A landscape with many peaks, sampled at points; each row gives a point and its height.
A climber steps from a point to the highest of its 2 nearest points, and stops where none of them is higher. Distance is the straight distance between rows; heights are no part of it.
K_338 h=28.4: [108  75  97 139  59 155 144  96 126  97  59 134 125 198 101 136  93  77
 193 120 100]
K_291 h=33.5: [167 161 154  70 112 165 147  86 116 107 137 121 164 194  99 145 122 138
 182 142 125]
K_478 h=32.5: [101  64  81 175  62 139 145 104 126 110  53 137 108 181 115 151  92  66
 174 108 117]
K_990 h=28.9: [161 148 189  91 108 162 135 124  88  99 169 131 144 143  95 146 178 153
 119 150 113]
K_907 h=56.3: [143 131 161  81 109  98 121 143 119 142 162 129 127 104  83 144 141 114
  83 117  94]
K_718 h=48.5: [110 111 123 150 131 119 163 106 149 142 104 131 148 139 130 169  98 117
 129 127 160]
K_680 h=75.9: [142 131 132 124 166  63 119 158 136 183 164 137 122  62 118 168 121 121
  82 115 127]
K_424 h=76.1: [139 124 116 166 206 116 141 145 128 168 163 122 129  64 166 163 133 173
  99 148 198]
K_453 h=9.2: [109 129 109 130 122 113 142 123 151 128  99 122 132 134 128 120 105 116
 117 133 114]
K_829 h=2.0: [ 88  97  91 138 121  92 149 133 158 153 123 136 112 110 125 151 123  59
  77  77  71]
K_313 h=46.9: [180 133 170 118 155 143 142 162 108 137 176 121 125  77 131 178 184 160
  98 156 158]
K_346 h=11.2: [121  79 116 159 106 120 180 118 128 143 113 144 131 138 117 199 131  87
 113  98 132]
K_594 h=83.0: [158 171 177 106 151 159 143 109 120 139 145 114 159 154 126 126 129 187
 143 164 174]
K_573 h=29.9: [131 153 129  69  98 129 107 120 139 100 123  97 130 173 111  69 116 132
 143 150  69]
K_172 h=5.6: [108 162 114 160 139 109  67 161 147 116 110 130  91  93 169  39 126 141
 167 121 121]
K_273 h=37.0: [105 124  87 150 151  93 133 136 159 149 124 131 115 103 152 138 102  93
  97 105 121]
K_332 h=56.2: [116 155 150 129 168 177 108 154 132 134  72 121 173 160  89 105  92 178
 205 160 202]
K_251 h=42.9: [111 120  99 137 149  77 142 147 149 178 125 128 135  96 132 157 105  87
  82 103 108]
K_350 h=37.3: [120 135 112  89  97 115 136 124 149 107 125 113 141 161 101 119 117  86
 115 111  55]
K_314 h=73.5: [139 169 163 121 156 166 120 115 120 138 106 110 148 152 124 109 108 180
 168 161 180]
K_589 h=41.5: [166 150 170 140 181 144 115 147 109 142 175 115 131 101 172 119 164 187
 106 154 168]
K_430 h=31.3: [149 155 172 105 139 128 106 150 110 121 170 117 129 128 130 106 158 153
 100 120 111]
K_370 h=54.5: [ 78  80  49 174 111 116 126 123 154 149  44 139 117 128 143 137  90  69
 136 112 129]
K_806 h=82.1: [132 110 104 190 200 116 140 153 122 149 167 142 102  44 196 167 153 154
  93 140 179]
K_219 h=55.2: [140 159 129 106 124 170 100 121 122  97  76 120 148 179  97  88 109 147
 200 158 147]
K_25 h=76.3: [132 112 142 115 120  97 118 151 116 154 175 152  94  46 110 162 165  97
  74 116 109]
K_998 h=57.2: [122  88 127 112  72 146 163 120 108 107 146 152 124 138 101 165 166  99
  94 103 103]
K_166 h=73.0: [150 107 144 153 119 171 130 159  96 102 174 139 106  94 154 143 212 143
  93 127 132]
K_224 h=52.7: [162 133 170  82 127 100 107 142 108 159 172 136 121  80  90 163 154 111
  78 136 106]
K_597 h=31.1: [110 142 103 152 188  84 130 139 156 182 132 124 133  90 152 130  94 119
 101 122 144]
K_765 h=77.0: [101 144 106 169 139  75 104 133 149 140 164 138  91  69 175  94 131 122
 118  98  93]
K_264 h=42.5: [ 98 124  89 162 156 138 110 151 147 128  52 143 143 127 124 105  86 128
 181 136 195]
K_707 h=27.3: [155 154 168  74 114 102 117 134 116 121 165 112 142 142  96 107 136 144
 106 129  95]
K_534 h=75.2: [151 121 131 155 162 111 117 160 109 132 193 146  96  40 171 143 181 133
  95 111 127]
K_371 h=37.8: [140 150 133  81 104 158 116 117 119  85 113 116 140 184 110  74 114 143
 169 154  90]
K_259 h=31.6: [157 137 164  92  91 172 155 108  98  88 158 131 141 177 103 137 161 135
 141 135 106]
K_584 h=62.1: [113 144 134 119 135  97 109 141 135 121 154 126 104 108 148  88 145 129
 108 105  91]
K_241 h=49.2: [103 138 127 148 166 151 114 146 142 134  64 126 156 144 106 118  86 155
 193 157 209]
K_716 h=14.5: [101 144  90 117 127 111 107 131 161 142  87 110 131 135 120  99  83 114
 134 138 125]
K_948 h=54.6: [113 138 129  94 113 103 117 135 135 107 158 119 112 125 123  86 143 115
 100 100  69]
K_392 h=23.2: [139 166 149 149 180  75  93 144 134 157 176 119 111  65 169  99 142 163
 107 109 134]
K_555 h=15.3: [123  77 137 144  62 202 144  85  88  62 115 150 105 178 140 122 168 135
 169 130 119]
K_81 h=44.7: [189 147 185 144 165 154 129 164 107 130 184 120 129  86 152 160 188 172
 111 159 170]
K_253 h=18.1: [147 152 145 110 137 129 146 112 128 136 142 123 162 152 108 157 121 134
 117 138 142]
K_625 h=25.0: [147 143 154 124 164  69  83 159 133 157 189 129 106  65 144 123 150 144
 100 110 117]
K_357 h=42.2: [106  92 107 152 102 131 159  93 141 128  82 137 144 153 134 167  95 103
 149 124 131]
K_646 h=14.7: [130 166 139 108 142 136 101 126 132 118 107 106 133 145 130  70 106 160
 142 158 136]
K_745 h=34.7: [143 118 141  89  69 166 154  99  95  76 141 132 146 174  92 132 152 118
 137 120  87]
K_379 h=18.7: [145 174 153  81 132 125 115 124 130 116 133 100 139 159 119  91 114 167
 135 142 110]
K_438 h=13.6: [125 113 112 137 113 117 157 115 120 130 136 142 144 138 127 177 139 104
 102 120 130]
K_544 h=38.7: [138  89 121 102  61 164 161  77 105  73 131 139 138 192  87 128 138 109
 157 121  82]
K_691 h=20.7: [111 148  90  98 109 108 101 133 162 124  91 100 143 157 104  89  80 108
 146 141  98]
K_729 h=56.4: [107  81  91 174  98 140 129 131 122  96  45 153 126 157 123 120 113 108
 185 114 159]
K_662 h=25.4: [121  84  90 122  54 177 132  99 110  76  73 138 125 202  99 123 110  92
 206 131 104]
K_476 h=69.8: [112 138 123 150 131  87  97 145 140 124 168 143  85  80 157 102 153 106
 105  90  77]
K_618 h=10.1: [116  88 130 160  70 206 125 103  87  55  95 152 101 166 151  96 175 140
 153 134 125]
K_785 h=17.7: [132 142 134 150 149 152 127 128 120 114 133 133 121 119 171 105 150 153
 113 148 157]
K_746 h=63.2: [118 120 122 148 173 104 160 121 148 184 137 133 170 109 124 200  92 128
 121 133 183]
K_935 h=5.7: [ 87  68  88 147  89 120 159 123 144 131 115 154 113 126 114 166 140  57
  81  75  78]
K_723 h=90.9: [171 170 182  94 139 153 150 100 117 132 159 118 174 158 101 162 142 162
 146 158 156]
K_946 h=76.9: [132 127 106 188 178 102 121 159 125 147 179 154  89  49 186 146 160 136
  99 121 147]
K_927 h=37.4: [ 96  75  83 159  87 133 158  96 138 115  64 144 121 162 137 156 111  89
 148 117 115]
K_47 h=22.9: [ 98 147 127 146 205 124 125 130 157 182 111 111 143 106 133 119  78 172
 142 169 203]
K_608 h=84.6: [ 98  76  72 189 113 124 130 137 129 133  21 130 137 156 110 157  73  84
 188 101 173]
K_374 h=8.0: [123 168 126 124 141 104  55 142 151 126 112 111  97 111 162  39 116 150
 161 128 114]
K_818 h=48.2: [101 102  86 165 128 148 113 144 141 111  49 143 127 143 132 119 101 123
 182 133 178]
K_189 h=39.2: [130 108 129 119  87 159 154  80 115  94 109 143 141 192 117 146 122 115
 173 134 136]
K_956 h=29.0: [119 142 103  85 103  98 122 127 162 137 105 100 143 157 106 114  88  96
 126 127  66]
K_855 h=43.7: [119  95 104 125  65 157 159  89 124  90 106 142 135 179 110 140 131  98
 159 122  98]
K_178 h=28.5: [165 136 188  95 125 120 100 155 105 125 191 115 109  90 120 114 182 148
  93 121 108]
K_840 h=64.4: [146 117 156 135  94 182 135 140  93  87 171 137 117 118 139 126 205 141
  95 130 111]
K_331 h=81.7: [144 121 133 162 156 145 137 157 113 121 164 139 100  76 173 151 189 150
  89 129 150]
K_113 h=37.1: [123 115 125  94  69 147 126 110 117  83 156 124 116 152 111  75 147 112
 115 117  61]
K_8 h=50.3: [109  75 107 140  71 151 167 104 120  99 121 147 127 154 118 160 150 101
 121 110 103]
K_212 h=34.3: [144 161 169 103 151 100  96 136 134 137 168 107 126 122 148  95 145 169
 108 120 122]
K_523 h=10.9: [129 176 136 110 137 106  76 137 146 125 108  96 115 133 150  57 108 165
 147 137 124]
K_617 h=5.2: [102 107 100 130 108 116 146 116 139 119 128 138 114 134 140 128 124  95
  96 106  95]
K_157 h=22.8: [144 160 145  67 119 104 121 130 136 119 142 102 143 164  97  87 116 146
 120 136  85]
K_611 h=70.2: [123 133 115 154 187  97 153 134 139 170 155 135 143  83 139 173 108 145
  93 139 183]
K_445 h=13.2: [120 110 116 183 170 144 144 122 126 143 120 136 128  95 180 140 139 157
 126 154 201]
K_101 h=17.5: [134 152 144 179 194 142  98 139 122 149 145 123 104  76 204  91 138 178
 125 147 184]
K_361 h=46.5: [149 142 113  96  89 167 120 106 119  89  89 131 153 193  98  93 112 122
 194 160 116]
K_62 h=49.5: [120 121 112 135 157  86 156 136 145 181 125 143 150 113 115 193 106  94
  90 116 133]
K_31 h=23.3: [140 178 157  87 154 116 128 127 148 158 132  98 164 155  99 126  89 167
 136 151 143]
K_849 h=20.5: [124  80 118 136  55 184 133  99  93  61  82 154 112 194 125 113 142 117
 193 136 123]
K_174 h=66.4: [116  77 102 188 100 151 132 129 105 103  53 144 117 193 109 145  89 100
 211 112 177]
K_406 h=45.9: [ 73  99  43 164 113 111 116 131 168 149  53 135 102 123 153 122  94  61
 130  97  96]
K_198 h=35.8: [159 130 144  90  86 179 146  73 104  91 128 128 143 205 109 131 127 131
 186 141 114]
K_648 h=29.8: [145 178 140  92 126 154 131 100 146 133 104 108 165 178  95 135  84 143
 187 155 141]
K_333 h=2.3: [ 97 119  93 123 118  94 135 140 143 131 141 141 101 106 128 132 128  77
  84  80  67]
K_94 h=28.8: [117 116 111 110  89 153 134 122 122  85 124 127 118 151 130  85 140 117
 126 133  85]
K_265 h=20.3: [151 172 164  81 146 107 136 122 130 154 151 118 164 137  92 148 113 148
 112 142 133]
K_620 h=46.1: [122 124 117  78  86 118 134 126 127 102 154 120 124 144  93  97 141 107
 102  95  58]
K_705 h=53.2: [145 149 137  89 137  93 144 125 143 175 127 113 176 135  71 183  88  94
 100 117 106]
K_295 h=64.0: [137 165 149 116 155 173 103 133 130 119  86 115 159 169  96  88  96 177
 195 165 175]
K_150 h=8.5: [ 98  61  91 163  84 121 179 106 127 129 105 147 119 145 108 199 131  63
 107  77  93]
K_26 h=36.7: [137 123 150  89  94 152 124 125 100  77 163 119 112 143 120  70 167 133
 114 113  73]
K_687 h=19.5: [136 170 159 148 194 121  85 140 135 159 159 105 111  84 181  76 137 195
 130 137 157]
K_516 h=56.5: [117 122 108 137 161 105 165 115 154 174 117 121 159 108 116 171  93 119
 111 130 156]
K_232 h=63.8: [137 104 134 104  96 132 145 135 110 126 152 143 113 105  86 165 163  90
  75 116 102]
K_932 h=56.1: [150 121 157 122  86 194 143 118  88  68 170 135 119 144 135 102 196 150
 108 131  95]
K_942 h=16.0: [136 130 143 115 132 122 150 129 120 118 147 136 141 136 122 150 146 140
 105 130 129]
K_296 h=68.9: [101 146 104 166 164  86 106 131 147 159 145 139  95  67 181  97 106 131
 126 114 133]
K_515 h=38.3: [167 165 178 126 161 136 101 135 121 140 165 109 128 112 168  93 161 189
 103 144 142]
K_459 h=60.4: [133 157 133  96 146  80 144 144 151 173 133 120 152 128  93 158  89 115
  93 121 120]
K_731 h=15.4: [125 137 124 169 178 137 120 135 128 140 120 133 108  99 179 103 133 157
 125 150 186]
K_820 h=68.8: [141 145 140 106 164  66 122 153 150 178 151 115 142  93 103 148 103 123
  86 117 124]
K_90 h=21.9: [119 139 127 120 115 146 122 120 124 106 123 129 122 141 150 103 136 136
 123 145 124]
K_511 h=46.8: [141 125 154 113  93 193 119 118  97  73 158 125 118 153 154  65 183 149
 124 138  91]
K_272 h=10.8: [126 109 140 181 175 157 150 116 123 154 114 124 133 105 174 168 121 179
 155 166 232]
K_327 h=21.6: [126 152 132 160 181  98  84 137 139 155 155 122 102  68 194  84 133 165
 124 118 139]
K_167 h=69.0: [ 90  84  90 171 125 120 129 129 153 147  38 131 138 132 135 151  76  87
 164 121 159]
K_920 h=26.8: [134 184 151  86 155 142 139 102 147 159 119  98 175 164  92 138  83 164
 177 155 161]
K_119 h=26.7: [156 142 177 110 142 101  93 164 106 136 194 135 104  67 141 128 179 145
  85 120 118]
K_692 h=26.9: [105 142 114 142 189  98 130 132 167 186 129 116 134  95 142 122  81 152
 120 144 172]
K_225 h=70.3: [123 103 128 116 109 105 131 146 120 144 162 151 103  83 104 156 153  82
  69 105  94]
K_831 h=74.5: [102  78  86 194 113 134 139 135 126 123  42 125 124 188 107 172  64  82
 218  97 186]
K_536 h=49.8: [165 136 166 109 136 110 119 158 105 151 170 131 125  81 114 171 154 137
  82 152 138]
K_888 h=81.4: [134 121 131 130 150  72 107 154 120 170 181 141  95  45 128 165 148 100
  71 126 125]

Where does a climber stop that starts at each point below?
K_617 | K_765
K_8 | K_888
K_26 | K_331
K_829 | K_855
K_265 | K_855
K_555 | K_806
K_692 | K_806

Call two points neighbours if one is among the 2 nearest of the other. Go from one point of each pair to the other, from neighbour to neighbour, staying as high as possible. Name the lowest point that can't be avoided.
K_765 / K_331 | K_26
K_608 / K_723 | K_264
K_806 / K_331 | K_534
